Points, in no order, along strands that fork, close into loops and pass close to each other.
Two points are linked if the straight distance between their rows is under 66.9. Some points are linked to none.
morab: [-51  33  -1 -78 -21 -20  36  11  81]
fuvu: [-69 -20  37  51 -12  29  25  52  69]
nom: [ 68 -19 -44  -6  19 -18 -29 -32 -66]
sevud: [-12 -26 -29  30  18  -8  36  50  23]
rogak: [ 65 -38 -77  26  29  -8  -1   7 -38]
folo: [ 17 -52 -16  65 -17  84 -43   8  39]
feke: [-33 -25 -24  91  39  -6  26  77  12]
zinum: [ 62  58  10 -24 -47  11  26 -96 -61]
dasig: [-14 -25 -32  97  54 -10   6  76 -18]
fezu: [ 23 -22 -50 -12  13 -28  19  15  -3]
Kuzi: [ 46  57   8  30 -12 -15  95 -50 -66]
Laro: [-47  20  -6 -66  11 -72  20  23  20]
Setas: [ 70 -31 -69   5  22 -19  -8 -13 -48]
pobal: [ 10   9 -44 -65   3 -58   6  -9  -4]
Nid: [-65 -27  43  43 -20  40  -4  40  69]
favig: [-12 -29   9 -20 -34  54 -34   2  63]
gemo: [ 15  64  59   4   1  -2  65 -47 -39]
bogo: [-17 -23   0  17 -15  37  23  30  56]
kazot: [ 82  39  -2 -17 -36  19   0 -98 -72]
Sapi: [-60  21  17 -62  23 -81   5  30   0]
baru: [ -6  60  82  -7  12  -4  44 -32 -34]
nezuz: [  7 -26 -41   7  16 -14  29  32  12]
Kunun: [ -8 -67 -11  73 -18  65 -81  20  33]
leg: [  3 -15  -3   9  43 -32 -14  21 -46]
rolu: [-39 -25 -18  57  24  -7  37  66  25]
Fedu: [ 33  61  34  15  -7  -2  81 -51 -50]
bega: [ 36  74  27 -41 -45   2  19 -87 -51]
Kilef: [-38  18 -14 -69  -9 -42  37  20  57]
fod: [ -5  39  26 -63   5 -48 -28 -38 -42]
vinu: [ -4 -17  -4  89  69  -8 -23  58 -50]
Taroz: [ 59 -44 -59  69  -5  86   5  11  30]
reful: [ 57 -43 -72  59   8  47  26  19  20]
Deko: [-60 -46  18 -24 -39  13 -86  21  56]
varov: [ 47 -52 -36  57 -17  92 -27   2  36]
rosu: [-60  14  31 -58 -32  12  13  15  88]
vetag: [-14 -27   6   4 -26  49   0  14  62]
fep: [-17  46  76 -21  24 -15  -3 -22 -38]
duvi: [-67 -35  48  24 -26  38 -39  30  65]
dinaz: [  8  -2  19  85  71  13 -34  33 -61]
Vil: [-34  26  56 -29  34 -45 -17   7 -36]
gena: [ 68 -42 -88  47  21  20  18  15  -9]
tabev: [ 31  18  13 -35   7 -26 -29 -45 -58]
ruf: [-60   1  38 -35 -31  28  -2  24  84]
pur: [-69 -38  39   4 -32  29 -66  26  61]
puvog: [-26 -31   9 -43 -40  39 -71   2  59]
debo: [ 17  69  33 -60 -29 -15  -8 -82 -48]
vufa: [ 80  16  -2 -12 -15   8 -25 -78 -77]
Tabe: [ -5  29 -33 -84  -3 -72  -7 -24 -10]
bedev: [ 69   5  -6 -11   6  -1 -32 -55 -72]
Gage: [-56 -19   9  54   3   8  42  66  54]
galu: [ 27  -9 -50 -43   4 -46   8  -6 -10]
gul: [ -1  71  35 -77 -21 -33 -24 -74 -42]
zok: [-52  25  48 -48  32 -66 -14  19 -24]

A fork is a point with three links, a tip a point with one. Leave the first point through the second and follow the links. Name the first fork or tip that comes.
Deko / pur | rolu
Sapi / zok | Kuzi
feke / dasig | dinaz
zinum / kazot | bedev
Nid / duvi | bogo
Setas / rogak | Kunun
sevud / nezuz | Tabe

A piece is two or more points that can be reached from each other along the links. Count, over all rows, the pieces, the separate loops (a circle has one, a figure eight two, a Y none), the forks (points with three links) and the tips (points with one).
pieces | 3
loops | 1
forks | 2
tips | 6

Name the points in between on the shortest way along the links from the first point to the second, in order.
pur / nezuz | duvi, Nid, fuvu, Gage, rolu, sevud
vetag / pur | favig, puvog, Deko
morab / fep | Kilef, Laro, Sapi, zok, Vil
bega / tabev | debo, gul, fod
Setas / bega | nom, bedev, vufa, kazot, zinum
rolu / pobal | sevud, nezuz, fezu, galu
